Each row is a point on a landscape with many valleys, with its height.
From any point a ball rolls to the lowest of the 2 points nearest to it. It stops when none of these is lower. Distance is the straight distance between rows; heights are no part of it.
Z854: [ 18  10  -4 -20   7 -12  40   2 -12  -4  16   3 -24 -24  13 -17   8 -26
  11  -9  -2  10]  h=291
Z336: [  3  17  12  -1  20  13  35  37   0  20   9 -10 -14   3   3 -12  -8 -12
   1  11   7   0]  h=121
Z744: [ 13 -25 -25  -4 -24 -12  -6   1 -47   2 -10 -15  -8  -1 -19 -21  13 -15
   5 -28   9   6]  h=370
Z495: [ -8  10  11  -4 -10  10 -12  11  -8  -6 -25  -1 -15  14   8 -11  10 -23
  27 -21  12   8]  h=627
Z780: [ -6   3 -19 -15 -14  16 -18  -3  -4 -18  22   5  12   9 -13  11   8 -17
  21  -9 -12  -2]  h=589
Z501: [ -7  15  10   2  21  10  -3 -18  24   5   1  -2  -5 -24  -8  18 -13   1
  -3   2   7  14]  h=495
Z802: [ 18   3 -21 -23   5  -4  -5   3 -11 -28  25  23  -9 -19  32   0  31 -16
  23  -4 -16  13]  h=295
Z154: [ 15   7 -23   1   8  26 -14  11 -19   2   3 -12 -18  -1 -35 -13  -5  11
   7   7  -3  -5]  h=485
Z239: [ -6  10  15   9  18 -16  29   7   8  17  -3  19 -14   3   5 -15   0   6
   7  26  -5  -7]  h=391
Z103: [ 20  12  -8  -6  26  26  20  17   3   1  27 -16   8 -13   3  11 -13   9
   4   1  10  12]  h=321
Z364: [ -6   3  -6   7   7 -35  23 -17 -22  16 -18  20 -25 -20   0 -32   4  -4
   4   0  -4   9]  h=507
Z385: [ -4  11   2  -5   1  27 -17  16  -1   2 -18  -6 -16   7   4  -2   4 -14
   5 -13   6   7]  h=603
Z779: [-11 -20 -25  15  11 -11 -29 -20 -19  14  -6  -9  10 -14 -29  17  -3  17
   0   6  19  10]  h=678
Z934: [  3  -4  11  -4 -12   4   2  -7  28 -13   9  -7  31   7  -1  14  -8  24
 -39  18 -11 -24]  h=180
Z787: [  1  14  26 -13   4  12  15  15  26 -18  13 -19  27  19  24  13  -2  -8
   0  10   6  -9]  h=98
Z525: [ 22  14  -3 -13  17  -3   9  -7  12   3  16  14 -16 -26 -10   3 -22   0
  -5  12 -26  -3]  h=549
Z447: [-48 -11   5   4 -16 -15  -1 -29  12  -5   2 -10  18   9  -5  20   9  -1
   2   6  23  -5]  h=214
Z662: [-10  -4  12   4 -15  -6 -30  17  -8  21 -42  -3  -2  15   1  -2  -5 -21
 -20 -16 -11   2]  h=290
Z135: [-14   0 -13 -10 -18  21 -19  -1  13 -15  16  -2  26  21   3  23   8 -14
   4 -11 -15  -7]  h=558
Z328: [-12   3  21   2  -9  15  -9   8  20  -9 -24  -7  15  26  28   6  13  -1
 -13   3   6  -9]  h=276
Z372: [ 11  13  13  -1  19  -9   3 -20  28   1   2  14  -5 -25   6  13 -20   7
  -7   7 -11   7]  h=520
Z263: [ -6  -4  -3  15  -4  20  11   6 -17   9   7 -17 -11 -14 -15  -6 -11 -12
  -1 -25  26  17]  h=429
Z989: [ -8 -22   6  15 -12 -17  21   0 -10  17  -8  11  14  11  19 -12   5  14
 -20 -11   3   1]  h=111
Z839: [ 10  -4   4  -9 -11  -2   2   3  26  -9  23   9  28  16   8  17  -7   8
 -18  10 -33 -21]  h=244
Z51: [  6  -6  -1  -8  -6 -25  -6 -21  15 -14  20  32   5 -12  11  11  -6  -3
   5   1 -27  -1]  h=342
Z264: [  4   6   1   7  10  20 -16  11  17  -2  -8  -3   9  23  -1   5   0  23
  -4  26 -10 -20]  h=421
Z206: [  3  19 -21 -14  22  18   9   3 -11  -7  22  -7 -19  -9 -20  -4  14  -7
  34  15  11   7]  h=414
Z784: [-12 -23  -9  24   7 -32 -10 -15 -19  13 -15   3   4  -2 -23  -5  -5  23
   8  13  14  -2]  h=668
Z88: [ 18   3  13   1  -3  -5   3   9   1  -1 -16  16 -13   5   9 -15 -10   1
   1  -5 -13  -5]  h=405
Z561: [ 17   5  -6  -9  -2   3  10   4   7   8  23   8  -5  -7 -24   0 -28   3
 -16   9 -33 -14]  h=582
Z492: [-16 -12  13  17 -11 -10  18   4   3  14 -14  -2  19  12  18  -9  12  26
 -50  11   7  -8]  h=21
Z170: [ 23 -12  -8 -16 -19 -27 -18  -3  -8  -4  -7  30 -13  -2  13 -13   5 -10
  -8 -10 -38  -7]  h=388
Z527: [-13   2  -5  -1 -11  23 -37  -4  15  -9  -9 -14  27  22  -6  22   0   2
  -8  -1  -7 -11]  h=522
Z424: [ 14 -14 -21 -12 -26 -20   7 -18 -33  -2  -1 -16 -23 -12 -10 -25  28 -23
   3 -26  -4   1]  h=343
Z314: [ -1 -19  -4  15   0 -19   0 -37   6  -5   7  -1  19 -18 -11  13 -17  30
  -9   1  15   4]  h=643
Z661: [ 22  11  -3 -15   4  10  -2  11  10 -34  39   8  36   6  17  15   2   5
  25  -1 -17   4]  h=220
Z616: [  7  12 -17 -13  29   7  21   3  -4  -2  34   1  -2 -11   1   6   4   1
  25  17  10   9]  h=369
Z91: [-30  -6   1  22   4   3  -9  -3  -4  19 -18 -12   3   4  -2   4  13  11
 -14   3  28   8]  h=350
Z715: [-45  -7  -4  11   1  -3   1 -19   3  10  -5 -12   8   2  -3  15  21   7
   1   7  35   6]  h=283
Z172: [ -6  -2   1  13  -2  16 -38  -1   2   0 -19 -17   9  13 -19  11  -9   7
   1  -1   7  -5]  h=491
Z656: [-12   3   8   8   7 -36  24 -13  -3  14  -5  32 -19  -4   6 -21   3  -1
  10  14 -12  -3]  h=463
Z214: [ 11  14  28   3  10   3  10  20   9  -2 -22  11  -7  11  28 -14  -2   4
   5  -3  -3   6]  h=371
Z130: [ -5 -15   2   8  -9  -1  -2   3  14  11  -2   1  18  13   7   8   2  26
 -42  17 -10 -21]  h=116
Z77: [-12  -1 -31 -14  -5  -5 -13 -14 -22  -8   9  -1 -23  -6 -16  -8  29 -16
  29  -2   4   5]  h=617
Z24: [  8  -5  12 -10  -8 -23   8   0  20 -15  26  25  15   6  19  10  -2  -8
   7   7 -26 -12]  h=306
Z948: [  2  21  -4 -10  11  18   6   9  -5   5   9 -12 -30  -4 -31 -11   0 -14
  16  15   2  -6]  h=466
Z39: [-15  -2   6   2 -12  -4 -27  -9  -9  -8 -27  -3   0   3   4   3   0 -13
  25 -30  22  19]  h=656
Z13: [ 23   4  -8 -11   4  29  18  25 -11  -3  22 -11  -6  -3  -4  -5  -9  -3
   5  -7  -1   3]  h=280
Z987: [ -6 -28  -7   9 -15  -3  22   1  -8  14  18   3  13   6   6   1  -3   6
 -18 -12   8  -4]  h=165
Z654: [-11   1  23  13  -6   9  -6   8  13 -11 -34 -14  17  28  13  -6   9  20
 -27  21  12 -23]  h=323
Z339: [  8   5  -4 -11 -10  -7  -6  -3   3   8   8   9 -23  -2 -36 -10 -13 -11
  -8  12 -32 -23]  h=618
Z48: [-17   9 -13  -7   6  -1 -20 -15  -3 -11  -1   7 -16  -5  -7   6  12 -10
  35   0   8  10]  h=590
Z134: [ -6   4  20  17  15  -2  -3   0  18   0 -23   0   2  15   6  -5   6  29
  -4  27   8 -14]  h=372
Z414: [ 22  11  17 -19   8  -3  13   4  27 -26  32  -9  41   2  24  19  -8   7
   3  10  -6  -2]  h=161
Z517: [  0   3 -15   7  15 -25  -9 -22 -19  15 -28  11 -31 -35  -8 -12   2  -3
  -2  -1   0  13]  h=535
Z665: [ 13 -12 -10  -3  -5  14  28  25  -8  10  22   0  -1   7   4  -3  -7   2
 -11  -4  -5  -4]  h=230
Z273: [ -4 -18 -13  13 -11   3   4   8 -33  13  -7  -8  -4   1 -10 -16   3  -5
   3 -21  21   9]  h=399
Z764: [  6 -13   1   1 -12 -18 -32  -8 -22  -4 -34  -3   0  -7  -8  -2  -9 -12
  10 -32   9  21]  h=677
Z773: [-19  -6  -5  18   5  10 -21  19 -15  28 -34 -10   1   7  14  -2  20   8
 -22 -11  17  18]  h=413
Z970: [ 18 -22 -17  -8 -12 -28  -6 -17  -2  -6  13  33   4 -14  15   6  -7   2
 -12 -13 -32  -3]  h=365
Z23: [-22  -5  -3   1  -4 -11 -29   6 -15  26 -40   6  -1   8  14   0  19 -11
 -10 -14   0  13]  h=367
Z334: [ 16  -2  -9 -18 -19 -17  33  -8 -17  -4  14  -3 -27 -16   4 -21  19 -31
   2 -22  -8   4]  h=317
Z194: [-22  -4  24   7 -10  -3  13 -16  19 -10   3 -14  17   9  -4   8  -2   3
  -6   9  21 -10]  h=144
Z384: [ 10 -17  -9  17   6  -6   8 -15   2  14  11   3   6 -23 -11  10 -22  26
 -30   2  -2  -2]  h=633
Z827: [ -6  -8  12  13  -9  16  11   3   7 -13  11 -21  23  21  -8   5  -8  12
  -2   2  21 -13]  h=206
Z539: [-11  17  22   8   6  24   7  14  14   7 -13 -16  -8   0  11   5  -6 -13
  -6 -12  19  14]  h=568
Z624: [  0   8  19   0   8  17   8  24  13  -3 -17  -2   9  23  39   0  17  12
  -7   4   9   1]  h=322
Z582: [ -6  20  33   1  12  15   9   3  32   4  -4 -16  -1  -7   6  15 -15  -7
 -16   4   9   4]  h=533
Z658: [ 16   3   5 -14 -11 -23   5  -3  -5  -4  -4  23 -27  -3   6 -19   5 -17
   2  -2 -26  -7]  h=420
Z512: [-3 20 16 -2 26  3 22 21 12  8  6 -3 -5 10  9 -1  1 -4 18 27  6 -6]  h=270
Z280: [ -1   1   2   7   5   2  10 -12  -1  11   5  -3 -17 -26 -18   1 -21 -10
  -2 -12  11  12]  h=460
Z588: [ -9   6 -11   1  13  -9 -26 -22 -10   1 -21   5 -25 -19 -16   1   1  -5
  22   0   9  14]  h=562
Z532: [-14   4  25   6 -16   7  -3  17   9  13 -28  -2   1  24  15  -6  -5 -16
 -13  -9  -9  -9]  h=191
Z504: [  7   6  -9   5   5  22 -17   6   0  -2   0  -1   0  12 -19   1  -7  15
  10   8  -4 -10]  h=458
Z871: [  6  14   2  -6  14   0  42  16 -13  16  11  -4 -24 -16   6 -19   1 -20
   4   1   9  13]  h=239
Z835: [  6   8 -27 -19 -12   5 -12 -11 -16 -30  31   1  -5  -4 -19  -3  18 -15
  36  -4 -11   4]  h=619
Z110: [ 26 -14   0  12  -1  -9 -36   3 -17   0 -39  -3   1 -12  -1  -1 -20   9
  -9 -26   2  16]  h=691
Z831: [-11  -9   7  18   7 -23  -9 -30   7  -8  -9   0   7  -1 -16   4 -10  30
  12  18  16  -4]  h=655
Z455: [  9   4  16  -3  -4  31  16  20  15 -20  14 -29  33  18  12  10  -8  13
 -10   4  16  -9]  h=162
Z140: [ 14   1 -12 -16  -1   4 -13   8   1 -36  31  20  14   1  25  10  20  -6
  35  -3 -15   9]  h=265
Z500: [ 11 -12 -23   7  -5   6  -4  -7  -5  15  25   3  10 -11 -37   6 -24  22
 -20   7 -20 -11]  h=614

Call two points neighbours if one is among the 2 nearest of the other. Go from one point of each pair to the other, from neighbour to neighbour, staying as low as possible. Name the highest point that can't be avoided.
Z532, Z194 | Z773
Z328, Z336 | Z835
Z492, Z194 | Z658
Z194, Z787 | Z827

Two balls start at each pair of points below. Name the first point that both come to, or write never.
Z206, Z280 | never
Z835, Z154 | Z504
Z48, Z273 | Z336
Z263, Z948 | never
